Each scene shows the same named points in several views. A view is turned or mirrored, shifted and resized as a whole, has a little noise and may leave points out.

Scene 1
View 1
beku: [-13   4 -21 -13  -6  -6  -4  -6   2 -11  -5  -7  10  22 -11   3  16  -4
   5  -1   6   8  -1   5 -12  -2  -7  -8 -11   8   6  -6  -8 -17   5  21
   9   0  12   3  -1 -11  -6  -3   5  17   9   6   4   0   9 -10  10  12
   3 -15]
vozam: [ -2  -2  -4  -6   0  -2  -2 -11  11  -7   0  -1  -2   6  -4  -1  14  -9
   3  -3   2   8   3   3   1   5  -1   1   1   3   2   4  -8  -9   2   2
   3   0   5  -1   4  -4  -4  -6   0   7   4  -6   3   1   0  -6  -3   1
  -3  -2]
Nuva: [ 11  -9  -5  -6  -9   6  -5   3  -1   2   3   4  -2  -6  -1 -12  -3 -11
  13   5   2  11  12  -6   8   1   9   1   8  -3  -7  11  -4  -5   3   4
  10  -3 -12   8   6 -10  -2  -8  -6  -4   0 -13   0   4   5   4  -9  -5
  -2   2]
fegup: [ -9   1   3  -1   1   2   1   0  10   5   5  -1  -5   7   7  -8   8   2
  -5  -3  -2   6  -4   0   3   2  -6  -3   1   2   7   0 -16   1   2  -5
  -5   9   1  -4  11   7  -7  -7  -3   2   8  -9  -1  -5  -9  -1   0   1
 -11   8]
Tudum: [ -3   4   6   2   4  -2   4 -10  20  -7   3   9  -5   8   3 -14  15  -5
  -2  -3   5  -1  -3  11   2   5  -7  -2   6   1   3   7  -7   4  -2  -8
  -1   4   2  -9  11  12  -5  -8  -1   5   9 -10   0   5 -12   4   2  -6
  -7  14]
Devug: [  6  -8  -2  -8  -7   1  -7   4   4   4   2  -2  -2   1   5  -2   8  -9
   6  -1  -1  15   5   1   5   0   3   5   4  -7  -2  10 -11 -11   6  -1
   9  -3  -4   4  10 -10   3  -6  -3  -4   2 -11   2  -4  10   2 -12  -2
  -6   1]
kesim: [ -6   0  -1  -2   1   5   3  -3   7   4   3  -5  -7   2   0  -3   4  -1
  -2  -5   0   8   1  -5   5   2  -2   0   0   7   3  -2 -13  -2   1  -2
  -5   8   3  -4   6   0  -9  -7  -4   3   6  -7   2  -5 -10  -8  -1   2
 -10   3]
mokat: [ -1  -3 -10  -7  -8   9  -5   8  -7   7   4  -4   3   5   3 -10  -8   0
   8   2   2  10   6  -6   3  -6  -1  -4   4   3  -1   2  -9  -1   2  10
   7   4  -7   9   7  -9  -7  -7  -7   1   5  -5  -3  -2   4   1  -1   5
  -2  -1]
nege: [-14  -5 -12  -6 -10   1  -2   8  -4   7   2 -10   2  11   1   4   3   4
  -1  -2  -3  12  -6  -6  -5  -4  -7  -6  -9   4   8  -6 -21 -13   5   7
   2  12   4   2   6 -11  -7  -6  -2   1   8  -2   2 -15   4  -9   2  10
  -8  -2]
Zikar: [  2  -5   6   1  -2   9   0   3   4  10   8  -2 -10  -6   7 -10  -4  -2
   0  -1  -1  11   3  -8  13   0   2   1   8   2   0   4 -13   4   1  -8
  -4   8  -7  -1  10   1  -7  -7  -7  -5   4 -14  -1  -6  -9  -1  -6  -4
 -12   9]
rit: [ -3   0  -5  -5  -3   3  -2  -1   5   1   1  -3  -2   5   0  -6   3  -4
   1  -1   3   8   4  -3   4  -1  -1  -1   1   3   2   1 -10  -4   1   5
   2   4   0   0   6  -3  -7  -4  -4   6   6  -4   0  -1  -3  -3  -1   3
  -5  -2]
nifa: [  9  -8  -1  -4  -4   6  -1  -7   4   0   3   2  -6  -9  -6  -7  -1 -13
   9  -1   0   8  11  -8  10   6   9   1   8   3  -5   8  -6  -6   1   0
   4  -1  -9   4   2 -10  -6  -7  -3  -1   2 -12   5   4  -1  -3  -6  -3
  -3   2]
tika: [ -4  -2   1  -3  -1  -2  -1  -3  10   2   2  -4  -7   3   3   0  10  -5
  -1  -5  -3  12   0   1   4   4   0   1  -1   1   3   2 -13  -7   3  -5
  -1   5   2  -3  10  -2  -3  -7  -2   1   4 -10   3  -6  -4  -6  -4   0
  -9   3]
detu: [ -6   6 -10  -2  -2   2   0  -2   3  -5   2   6   6  15  -3 -18   4   1
   3   1   9  -1  -3   3  -4  -2  -9 -11   1   6   3  -1  -7   4   0   9
   3   5   1   0   4   3  -9  -8  -1  10  11  -2  -2   5  -5   4   9   4
   0   7]
talof: [ -2   0  -5  -3  -3   6  -2   0   1   2   3  -1  -3   4  -1 -10  -3  -2
   3   2   2   7   5  -4   4  -2  -1  -3   2   6   1   1  -8   3   0   7
   1   4  -3   2   5  -2  -9  -5  -7   5   5  -5  -1   1  -3   0   1   3
  -4   1]
Divug: [  2  -1  -2  -2  -3   6  -2   3   3   6   5   2  -2   1   3 -16  -3   0
   4   1   4   7   3  -3   5  -2  -4  -4   7   1  -1   5  -9   5   1   0
   1   6  -8   0   8   1  -8  -7  -7   0   6 -10  -2   1  -5   5  -2  -1
  -6   7]
View 2
vozam: [ 10   2   4   6   1  -4   1  10   5   5   4  -1  -6  -4  -6   0   5  -4
   5   4 -11   5  -1   3  -6  -6  -3  -7   3  -5   1  -2  -5   1  -3   6
   2  -9  -1  -5  -2   2   5  -9   0  -5   1   5   1   6  -1   0  10  10
 -12   2]
Divug: [ 2  9  4  1 -2  5 -1  8  5 -3  4  5 -9 -4 -9  4  0  2 -6 -7 -5  3  5  4
 -3 -7  3 -2  0 -4  1  2 -4  3  0  1  3  4  4  0  4  1 -4 -4  2  0  5 -1
  1  9  8 -1 -1  4 -5 -2]
fegup: [  2   8   2  -5  -4   1   3   2   7  -2   8   2  -9  -8 -11   3   0  -8
  -4   0  -9   0   7  10  -9  -1  -1  -7  -1  -9   4   2  -7   1  -3  -1
   3   0   4   2  -3  -2   3  -6   3  -6   4   1   4  15   3  -1   3   2
 -11   4]
rit: [  7   4   4   7  -2   1   0   7   6   3   2   1  -7  -5  -5  -2   2  -2
   0   0  -6   0   3   3  -2  -4  -1  -6   0  -7  -1  -3  -8   2  -1   3
   4  -3   1  -1   2   1   1  -6   2  -1   3  -2   2   8   2   2   3   4
 -10  -1]
beku: [ 24 -10   4  22  -1  -9  -2  10  14  15  -1  -3  -9  -6   1  -6   8  -7
  10   7 -11  -4  -2   4   5   1 -12 -11  -4  -7  -7 -10 -14  -1  -8  18
  10 -14  -1  -5  -8   1   6 -11   3  -9  -9  -7   2   7  -8   4   6   3
 -20  10]
talof: [ 4  5  6  6 -3  3 -3  6  7  2  4  3 -9 -6 -6  2  1  2  0 -4 -6  0  5  2
 -1 -5 -2 -4  0 -5 -2 -3 -6  0  1  3  4 -1  3 -1  2  2 -1 -7  0  0  3 -5
  2  7  5  2  0  4 -9 -3]
nifa: [  1   8   5   7   2   4  -1  13   0   0   1   1  -3   0  -5   0   3   3
   3  -2  -5   7   0  -3  -5 -11   3  -3   6  -3  -1  -4  -1   5   4   1
  -2  -3   1  -6   9   6  -2  -7  -2   5   9   4  -2  -2   5   1   8  11
  -6  -9]
tika: [  6   4   2   1  -1  -2   1   7   5   2   2  -2  -2  -3  -9   1   5  -4
   1   5  -9   3   1   4  -8  -3  -2  -7   1  -9   1  -4  -7   4  -2   3
  -1  -8   0  -2   0   5   6  -7   0  -4   2   8   3   9  -1   0  12   6
 -13   4]
Devug: [14  7  4  6  2  1 -2 13 -3 -3 -4  1 -1  0 -7 -4  6 -2  0  2 -3  1  0  4
 -3 -7  1 -2 -1 -7 -1 -3 -2  5 -4  0 -3  1 -5 -4  9  8 -2 -3  0 -1  4 12
  3  2  5 -3  5  8 -7  2]
nege: [  8   4   2   6  -8  -1  -2   1   6   4  -3  -2   0  -2  -6  -3   9  -1
  -1   2  -2 -10   3   7   0   8 -10  -7  -7 -18  -5  -9 -15   2  -1   2
   3  -5  -1   3   0   7   2  -4   2  -3  -2  -1   5  14  -1   6   2  -6
 -16   4]
Nuva: [  7   9   5   9   2   5  -5  15  -2  -3  -4   3  -4   1  -5  -2   3   6
  -1  -7  -3   5   0  -3  -1 -12   5   2   1  -2  -2  -2   0   5   1   1
  -1   3  -1  -5  13   8  -7  -3  -1   4   7   5  -2  -3   9  -2   1  10
  -3  -6]
mokat: [ 10   5   5  12  -3   5  -6  11   3   0  -4   4 -10  -4  -1  -4   3   4
  -1  -7   1  -7   5   2   4  -5   0  -2  -3  -7  -7  -3  -5   2  -1   0
   5   6   0   0   8   4  -7  -2   1   3   1  -6   2   5   8   2  -7   1
  -4  -6]
kesim: [  0   7   2  -1  -3   1   1   1   7   1   5   1  -7  -7  -8   3   0  -5
   1   1  -7   1   5   7  -7  -2  -3 -10   2  -9   2  -4  -8   1   2  -3
   2  -4   2   1  -1   0   4  -6   1  -2   6  -1   2  12   1   4   6   4
 -12  -1]
Zikar: [ -4  13   2  -6  -3   7   0   4   0  -5   5   3  -7  -4 -10   1  -2  -1
  -3  -3  -2   1   6   7  -7  -5   3  -5   3  -8   3   2  -3   4   2  -8
  -2   6   2   1   7   2  -2  -4  -1   1  12   4   3   8   7   0   2   7
  -6  -7]
View 3
talof: [-3  1 -5 -2  2 -1 -4  5  9 -1 -4  3 10 10  9  9 13 -1 -6  7  1  3  4 -2
 -7 10 -9 -9 -5 -3 17 -4 -3  3 -4 12 -7 -5 -6 -1  1  2  7  5  8  7  0  6
 -2  4  4 -6 -2 -6 -6  6]
mokat: [ -4  -2  -3  -1   4  -4 -11   2  12   0  -4   9   8   7  13   5  11  -4
  -3  -4  -6   1   9  -8 -10  17 -17  -9  -2  -2  19 -16 -12   5  -5  12
  -5 -10  -5   3   2   8  13   8  -2   7  -5  16   3   6   3 -14 -13  -7
 -11  -6]
detu: [  3  -5   1   0   2  -1  -9  13   5 -10   3  -9  18  10  13  12  12   1
 -13   9  -4  -4  -4   7   5  13  -7 -10 -10  -3  25  -4   4  -3  -1  15
  -8 -14  -9  -5   2   7  15   9  10   5   2  -3   0   4  14  -1  -1  -7
  -5  18]
tika: [ -5  -4  -7  -9  -1  -4   1   7   6  -2 -14  -4   5  13   9   6   3   3
   1  14   4   8  -4  -8  -3  -1   3 -11   0  -4   6   3  -1   1   4  12
  -6   8   1   2   2  -1  -3   4  12   9  -1   0  -7  -7  -2  -3  -2  -4
  -7   3]
beku: [ 26  -7  12  -6  -4   0   0  16   7 -39   3  -4  15  10  20  15   9  11
   5  -4   4  -7  -1   1   6   8   1 -20   6 -16  25   7   5 -10  15   5
 -18 -12  -4  13   1  25   5   7  14   8   1  11 -16   9   7  -3 -17  -4
 -12   5]
Zikar: [-21   1 -16  -3   3  -5  -4   0   9  17 -12   3   4  12   6   4   8  -7
  -4  15   0  12   2  -6 -13   6  -6  -5  -7   3   4  -6  -6   6  -9  14
  -1   7  -1  -5   1  -9  -1   4   4   9  -1   3   3  -4  -3  -8   7  -7
  -6   2]
Tudum: [ -2  -3 -11  -8  -2  -1  -4  12  -1   5  -9 -19  16  12  -1  14   6   4
  -9  21   4   9 -10  -5   8  -2   3  -7  -6   1  15  -6   5  -4  -3  21
  -1  -1  -4  -7   3  -6   6   6  21   4   1 -20   1 -11  12   4   9  -7
   3  24]
kesim: [-10   2  -6  -5   1  -5  -3   5   8  -2  -9   2   9  14  11   7   7   1
  -1  16   3   4  -2   0  -4   4   2 -11  -9  -5   9   4   3   2   1  10
  -8   5  -2  -2  -3   0  -1   5  10  14   4   2  -7  -3  -3  -5   5  -8
  -7   7]
nege: [ -6 -10   9   0   4  -9  -5   9  12 -23  -5   2   2  15  30  -1  -1  -2
   5   9  -9  -1  -3  -2  -4  10   2  -9  -6  -4  13   9   5   0   8   5
 -17   3  -3   6   2  11   1  10   0  15   3  16 -12   1  -5  -7  -7  -3
 -17  -6]
fegup: [-11  -1  -5  -4   1  -7  -7   6   5   0 -11  -8   7  12  11   6   5  -1
  -5  19  -1   6 -10  -5   0   1   4  -8 -13  -4  12  -1   5   2   0  15
  -7   4  -3  -3  -1  -1   4   7  10  13   3  -4  -3 -10   1  -5   8  -7
  -5   9]
rit: [  3   1  -1  -5   0  -2  -5   7   5 -10  -6  -1  12   9  11  10  10   3
  -2   7   4   3  -4  -3   1   8  -2 -13  -3  -9  18  -1   1  -1   3  12
 -10  -6  -2   2  -2   9   6   5  11  10   1   3  -4   0   3  -6  -4  -7
  -6   7]
vozam: [  7  -4  -5  -8  -4   1   4  11   3  -8  -7  -4  12  10   4  12   7   8
   2   8   8   5   0  -7  -1  -1   2 -15   3  -5  12   0  -2  -3   6  13
  -6   3   0   6   3   4  -2   2  15   5  -2   0 -10   0   2  -2  -7  -3
  -6   8]
Devug: [ -2 -12  -8 -10   1  -1   1  10   7   3 -13  -2   3  11   9   6   3   4
   2   2   1   9   3 -19  -8   2  -6  -8   8   3   6 -12 -13   1  -1  13
  -3   8   2   7   8  -1   1   3   3   1 -11   9  -2  -3  -1  -5 -15  -1
 -10  -6]
Divug: [ -9  -3  -8  -2   4  -3  -6   5   7   8  -7   1  10   9   7   7   9  -5
  -8  12  -2   6   2  -3  -6  10 -11  -6  -6   3  15  -9  -6   4  -8  16
  -2  -2  -5  -3   5  -5   7   6   5   5  -1   1   6   0   5  -5   0  -7
  -7   6]
Nuva: [  0  -8 -12  -4   4   5   3   8   6  13  -8   7   8   7   4  11  12  -2
  -4   1   0   5  17 -10 -13  10 -14  -8   8   6   9 -17 -18   3  -9  12
   0   2  -2   5  10  -7   4  -1   1  -3 -11  11   5   8   4  -4 -13  -2
  -8  -1]
nifa: [ -1  -1 -13  -5   2   8   6   6   5  12 -10   8   9   8   0  14  14   2
  -4   8   7   7  17  -2 -14   5 -10  -8   5   2   6  -5 -13   3  -7  12
  -2   5   0   1   9  -6  -5  -4   7   0  -6   7  -2   7   0  -3  -8  -3
  -4   4]
View 4
Divug: [ -9   5   8  -4   0   0  -6 -14  -5  -6   1   9   0  15 -10   2  -1   0
  -2  -5  -5  -4  10  -5  -5   5   8   9   6 -11  10   5   3  11   1   2
  -3   2  -4  -3   8  -8   8   1 -12   5 -11   1  -2   3   0  -3  -1   1
  11  -9]
mokat: [-16   2   5  -7   0  -5 -11  -3  -2  -7  -7  13  -4  10 -10   5 -10   6
  -2   0  -5  -7   9 -13  -4   8  -7   7   4  -9  14   8  -2  15   3   9
   6  -3   0  -9   3 -13  11  12 -15   6 -20  14   2   1  -3  -1  -2  -7
   1  -7]
tika: [ -5   6   7   3  -2  -6   1  -5 -10   0   5   5   8   8  -8  -3   6 -10
  -3  -3  -3   3   4   5  -2   6   3  -7   2 -10  13   8   7   9   3   6
  -4  -1   4  -2   4  -3   0  -1  -3  10 -14  -3   7   2   7  -3   5   6
   8  -1]
fegup: [ -9   4  12   3  -1  -2   1 -10  -9  -3   1   7   5   8  -6   0   5  -7
  -4  -7  -3  -1   6   6  -1   5  12  -1  13 -10  12   7  10  13  -2   2
  -7   8   2  -4   3  -3   3   2  -7   7 -10 -14   7  -1  10  -3   4  10
  15  -3]
Tudum: [  2   8  18   1  -6  -2   3 -21 -16  -1   5   6   1  12 -17  -5   3 -15
   3 -10  -5  -4   4   7  -8   6  16  -1   7 -10   4   3   0  14   5 -12
 -15   8   3  -7  10  -4   0  -2 -15   3  -6 -15  -2   1  13  -9   3  16
  18  -4]
beku: [-11 -10   7  -3 -19 -31   6  11 -16   3   4   4  -2   6 -17 -20 -11  -8
   3  11   0  -5   4   0   4  13 -13 -15   2  -3  11  14  -3  17  10   5
   2   7  24 -16   0  -4   2  28  -5  -1 -32   3  24   7   0  -4   8  13
  -1   1]
Zikar: [-13   9   2  -2   5   7  -8 -10  -1  -4  -1  11   7  10  -3  11   8   3
  -7  -7  -5   1  10  -6  -3   2   6   6   5 -14  15   9  12   6  -2  13
   0  -4  -8   2   4  -6   6 -10  -5  14  -6   3  -1   1   1   2  -2  -5
   7  -5]
Nuva: [ -3   9  -2  -7   1  -1  -7 -10  -5  -5   5  11  -2  16 -17   1   2  -4
   2   0  -6  -1   7 -15 -12   4  -7   6  -8 -14   6   4  -4   3   7   7
   4 -11  -6  -4  10  -8   5  -2 -13   8 -12  18  -4   5  -4  -4  -3  -7
  -1  -6]
vozam: [ -1   5   6  -1  -8 -12   1  -5 -15   2   9   6   4   8 -16 -10   0 -13
   1   0  -2  -1   2   1  -3   7  -2 -11  -1 -10   9   9  -1   9   8   4
  -4  -1  10  -6   4  -4  -2   6  -7   6 -17  -1   9   6   5  -3   5   7
   6   0]
talof: [-10   4   8  -5  -6  -6  -6 -12  -8  -3   2   9   2  10 -12  -3  -4  -1
  -3  -2  -3  -6   7  -8  -2   6   1   2   5  -9  13   9   0  14   4   5
   1   3   3  -5   4  -6   5  10 -10   5 -15   1   2   1  -1  -1   0   1
   9  -8]
rit: [ -8   4   7  -1  -6  -7  -3  -6 -10  -1   2   7   2   9 -11  -5  -3  -5
  -2   0  -4  -3   5  -3  -1   7  -1  -2   4 -10  12   9   1  13   6   5
   0   0   5  -6   3  -6   4   8  -8   7 -18   1   5   3   2  -2   1   3
   8  -4]
detu: [-13  -1  15  -6  -9 -16   0 -12 -11  -3  -1   7  -4  14 -17 -10  -9  -4
   3  -3  -5  -9   9  -3  -2  10   7   5  12  -5   7   6  -4  21   1  -6
  -3  14   7 -12   9  -8   6  17 -15  -3 -16  -7   6   4   1  -6   2  11
  13  -8]
nege: [-22  -9   2   0  -6 -14   3  10  -4  -3  -5   7   6   9  -3  -3   3   3
  -5   5  -2   1  10   3   6  10  -2  -3  12  -8  17  14  14  12  -3  15
   6   8   9  -8  -1  -7   7  13   0   7 -21   0  21   1  -1   2   6   6
   1   1]
Devug: [ -4   4   0  -3   3  -3   0   0  -5  -4   3   9  -1  12 -11   2   8  -7
   1   1  -6   2   6  -4 -11   5  -8  -3  -5 -12   6   5   2   2   7   9
   0 -11   1  -8   9 -10   2  -5 -10  12 -15  12   5   6   4  -7   3  -2
  -3   2]
kesim: [-10   7   8   0  -5  -5  -3  -8  -9  -1   5   7   9   7  -6  -2   1  -7
  -5  -5  -3   0   5   1   2   6   7  -3   8  -9  16  11   7  14   2   8
  -2   5   4   1   2  -2   2   4  -2   7 -13  -7   5   0   6   2   2   5
  12  -5]
View 5
Devug: [  8  15   4   0   1  -9   4  -8  21 -15  -1   5   0   0  -4   1  11  -1
   1 -12 -11 -15   4  -5  -3 -10  13  -9  -9  -6   0   5  14   2  -8  -1
 -14  -8   4  20   2   1   1  -8  21  -6  11 -13   6  -1 -10  -4  -2  -9
   7  -9]
talof: [ -1  15  -4   2   2  -2   2   1  16   2   2   4   4  -1  -9   2  -3  -8
   3  -7 -11  -5  -2   5  -6  -9  -1  -1  -7  -2  -2   0  -1   4  -6 -14
   1   0   0  10  -5   3  10   6   5 -17  -6  -7   4  -7 -10  -7  15   1
  10  -2]
fegup: [  6  17   7  -8   8   3   3   4   5  -1   4   2   4   1  -4  18   3 -11
  -2   5  -4   1  -1   6  -9 -15   5  -2  -7   7  -4  -3  -9   5   4 -12
   4   2   9   2 -19 -11  17  -1  -6 -27   1  -4  -1  -5 -12   3   6   5
   4   3]
tika: [ 10   8   2  -4   0   2   5   6  11  -6   2   9   0  -3  -2  13  10  -5
  -5  -1  -7   1   1   1  -8  -8  12  -1  -4   6  -6   1  -2  10   0  -6
  -3  -2  11   6 -13  -5  12  -7  -1 -24   5  -6   8  -3  -9  -1   4   2
   7  -3]
nege: [ 10  18  13  -2   2  10   9  -1   4   9   3  21 -15  -3 -12  -3   5   8
   0 -13 -14  -2  -1   1 -18 -16   1  11  -3   4   4  -2  -2   2 -20 -19
   1  23   5   2   4   0  11   1   1 -27   5 -16  29  -2  -9  -7  11 -19
  21  12]
kesim: [  5  10   0  -5   1   3   3  11  12  -1   2   6   2  -2  -7  14   2  -1
  -3   1  -9   5  -3   9  -7 -10   3   4  -2   6  -5  -3  -8   4   2  -8
   4   5   8   5 -14  -5  15   0  -3 -25  -2  -4   6 -10  -7  -4  14   2
   6  -2]
mokat: [ -3  22   5   1   2  -3   6  -3  18   5   4   0  -3  -1 -15  -8  -2  -4
   8 -17 -20 -11  -4   8  -6 -10  -5  -4 -10  -5   1   3   6  -7 -16 -18
  -3   3  -8  17   5   5   8   9  19 -14  -2 -16   6 -10 -12 -13  10  -8
  13  -1]
Zikar: [  9  18   5  -8   2   1  -1   2  20  -5  -4  -8   2   1  -8  17   0   1
  -5   1 -13  -3  -4  14  -7 -10  -1  -8  -3   3  -3  -8   2  -4   9  -3
  -9   2   5  18 -10  -8  12  -3   8 -17   0  -6  -8 -11  -2   4   6   4
  -1 -12]
Tudum: [ -2   9  -8  -5   6  -8  -3   5   5  -8   7  -2  18  -1   1  18   4 -26
   0   8   8  -6   4  -3  -2 -12  11  -6 -12   1  -6   2  -7  17   8  -7
   3 -15  13   0 -23 -11  14   1  -9 -20   2  -2 -12   2 -16   4   6  16
  -2  -1]
Nuva: [  3  11  -1   4  -1  -9  -1  -4  30 -10  -5   1   4   1 -10  -2   4  -2
   0 -13 -15 -14   1   0  -1  -9   3  -7  -8 -11   0   1  15   7  -8  -1
 -13  -6   0  24   4   0   0  -2  19   2  -1 -12   0  -4  -8  -6  10  -6
   5 -14]
vozam: [  3   2  -5   0  -2  -3   4   8  14  -7   6  15   4  -7   0   6   8  -9
  -3  -6  -6   0   6  -7  -4  -5  14   6  -5   1  -5   6  -2  15  -7  -6
   2  -5  12   3  -9   1  11  -4  -3 -20   1  -6  15  -3 -13  -9  10   1
  10  -3]
Divug: [  3  20   3  -2   5  -4   0  -1  15   0   2  -5   6   4 -11   7  -1 -11
   2  -3  -9  -9  -2   8  -5 -14  -2  -6  -8  -2  -1  -4   0   2   1 -10
  -4  -2   2  11  -9  -5  10   6   6 -12  -2  -8  -6  -4 -10  -2  10   3
   3  -3]
detu: [ -9  13  -6  -1   6  -5  -3   2   3   8  11   3  10  -1 -13  -3  -6 -22
   5  -5   0  -7   2  -3  -5 -14   0   2 -16  -5  -5   3 -10  14 -10 -22
   9   2   4  -5  -9  -4  13  18  -8 -17  -6  -6   1  -1 -19  -5  20   6
  12  10]
nifa: [  5   3  -9   1  -4  -6  -1   4  30  -9  -5   4   4  -2  -6   4   3   0
  -5  -9 -15  -4   3   2   0  -5   3  -1  -2  -9  -5   0  10  11   0   3
 -10  -5   2  21  -3   2   4  -5   9  -6  -5 -10   3  -6  -3  -6  17   0
   5 -17]
View 6
mokat: [ -1  -9  -1   2  -4  -3  -8  -4  -2  -8   8  -8  -9   5  -5   1  -4  -3
   2   2  -5   8  11   5  -3  12   0 -20  -5  10   8   4  -3  -4   3  16
   1  -4  -4   5  -4  -4  -2  -6  -2   4   3   5  -2   8   1   8 -12  -5
   2   3]
beku: [ -2  -6   5 -16  -6  -6   9 -10  15   3   7   0  -5   5 -16  -2   7  -5
  -1   1 -22   4  20  -3 -18   1  -3  -9  -4   4   9  20  -9  10   1  -7
  -4   1  -2   7  -9  -6  14  -3   6  -3   0   2   2   2 -11 -11   2   2
  -5   6]
rit: [ -2  -6  -2  -3   1  -6   1  -8  -2  -2   6   0  -2   0  -5   1   0  -3
   0   0  -7   4   6   2  -2  10   1 -12  -5   2   4   3  -2  -2   1   5
  -6  -3  -5   4   0  -5   5   0  -4   3  -2   6  -4   7   1  -2  -1   0
  -3   5]
detu: [ -7  -4   5 -18  -7  -5 -10 -16   1   3   7  -2  -8   0   0   3  -3  -8
   2  -4 -18   7   3   3  -5   8   0  -9  -7   1   4   5  -5  -2   5   3
  -3  -7  -4   7   6  -8   4   3  -5  -3  -5   3  -4   3  -5  -1   2  -3
  -9  13]
Divug: [ -6  -8  -2  -2   0  -6  -8  -7  -9  -3   7  -2  -6  -1   0   3  -6  -4
   1  -2  -6   6   2   6   2  12   5 -14  -6   3   3  -5  -2  -8   3  13
  -4  -7  -6   3   7  -4   0   1  -8   4  -1   6  -7   7   6   5  -3  -2
  -5   7]
nege: [  1 -14  -5  -8  -4  -8   0 -14   3  -3   5  -5   4   0 -14   1   5  -6
 -10   8   0  -2  15  11 -13   4   0 -13  -9   7   1  12  -5   4   4   2
  -7  -4   0   1  -3   6   5  -4   3   4   0   3  -9   8   6  -6  -3   4
  -3   6]
Devug: [ -5 -10   1   9   9  -4   6   4 -11  -5   1   1   0   1  -8   1  -4   0
  -3   0   1   8  12   2  -7   6   9 -14  -5   3   3  -1  -4  -1  -2  11
  -3  -5 -12  -4  -1  -4   2  -4   0   6   7   8  -3   6   0   2  -3  -4
  -1  -1]
kesim: [ -3  -7  -8  -3   1 -10   2 -11  -4   1   7   3   2  -5  -2   3   3  -5
  -5   3  -5  -1   0   4   2  11   3 -10  -7   2   1   2  -1  -5   4   2
 -10   0  -3   3   3   1   4   3  -7   3  -5   7  -8   8   8  -2   1   4
  -6   7]
Tudum: [-14  -3   5 -10   5  -8   0  -9 -11   8   7   8  -2 -11   6   5  -7  -6
   1  -7 -11   4  -7   2   4   6   7  -2  -3  -7  -2  -8  -4  -6   1   0
  -7  -7 -12  -1  12 -10   5   8 -12  -1  -8   8  -5   3  -1  -1  11  -2
 -10   8]
Nuva: [ -3  -6  -2  12   6  -5  -3   7 -10  -6   2  -2  -5   9  -5   0  -6   2
   7  -6  -7  10   9   0  -2  12  11 -20  -4   4   7  -5   0  -8   0  18
  -2  -4 -14  -1   3  -7  -3  -4  -4   6   9   7   0   3   2   5  -8  -4
  -2   3]
Zikar: [ -3  -9  -8   8   5  -9  -4  -6 -14  -4   6   1   1  -4   1   3  -4  -3
  -3   2   3   4  -2   6   7  15   7 -14  -6   4   0  -8   2 -10   2  14
  -8  -5  -7  -1   6   3  -2   3 -10   8  -1   9  -9  10  13   6  -2   1
  -4   5]
talof: [ -2  -6  -3  -3  -2  -6  -5  -7  -3  -1   7  -2  -5   1  -3   2  -1  -5
   2  -1 -10   5   5   2  -1  12   2 -14  -5   4   6   2  -3  -4   3   8
  -5  -2  -5   5   2  -4   2   1  -6   2  -1   5  -2   5   1   2  -4   0
  -5   7]
fegup: [ -7  -9  -2  -7   2  -9  -2 -14  -8   2   8   4   2 -11   1   5  -1  -8
  -6   3  -1   1  -2   7   1   7   2  -7  -6   1  -3  -3  -3  -3   3   2
  -9  -6  -3   1   7   1   4   4  -7   4  -8   7  -7   9   6  -1   5   1
  -7   6]
vozam: [ -6  -4  -1  -1   5  -7  10  -5  -2   2   5   7  -1  -1  -5   1   2  -1
  -1  -2 -10   3   7  -3  -5   6   5  -7  -3   0   4   5  -5  -1  -1  -1
  -7   2  -9   1  -1  -5   9   2  -4   2   0   8   0   3  -2  -5   4   2
  -5   2]
tika: [ -4  -8  -3   1   7  -8   7  -7  -8   1   6   5   1  -6  -4   2  -1  -3
  -6   1  -2   2   3   2  -2   8   5  -8  -5   0  -1   0  -4  -3  -1   3
 -10  -2  -8  -2   2  -1   6   2  -5   4  -2   9  -5   7   4  -3   4   2
  -4   3]
nifa: [ -2  -4  -8  11   8  -6   2   4  -9  -2   0   1  -3   7  -5   1   0   3
   9  -5  -9   8   5  -4   2  15  10 -16  -4   1   7  -1   2 -10   0  12
  -6   1 -14   0   4  -4   0   1  -6   5   7   9  -1   2   6   0  -2   3
  -5   5]

In a view up to two points have been moved. Name them for each view, in the order of its rows, or write -.
view 1 | mokat
view 2 | beku, tika
view 3 | rit
view 4 | Zikar
view 5 | Devug, nege
view 6 | -
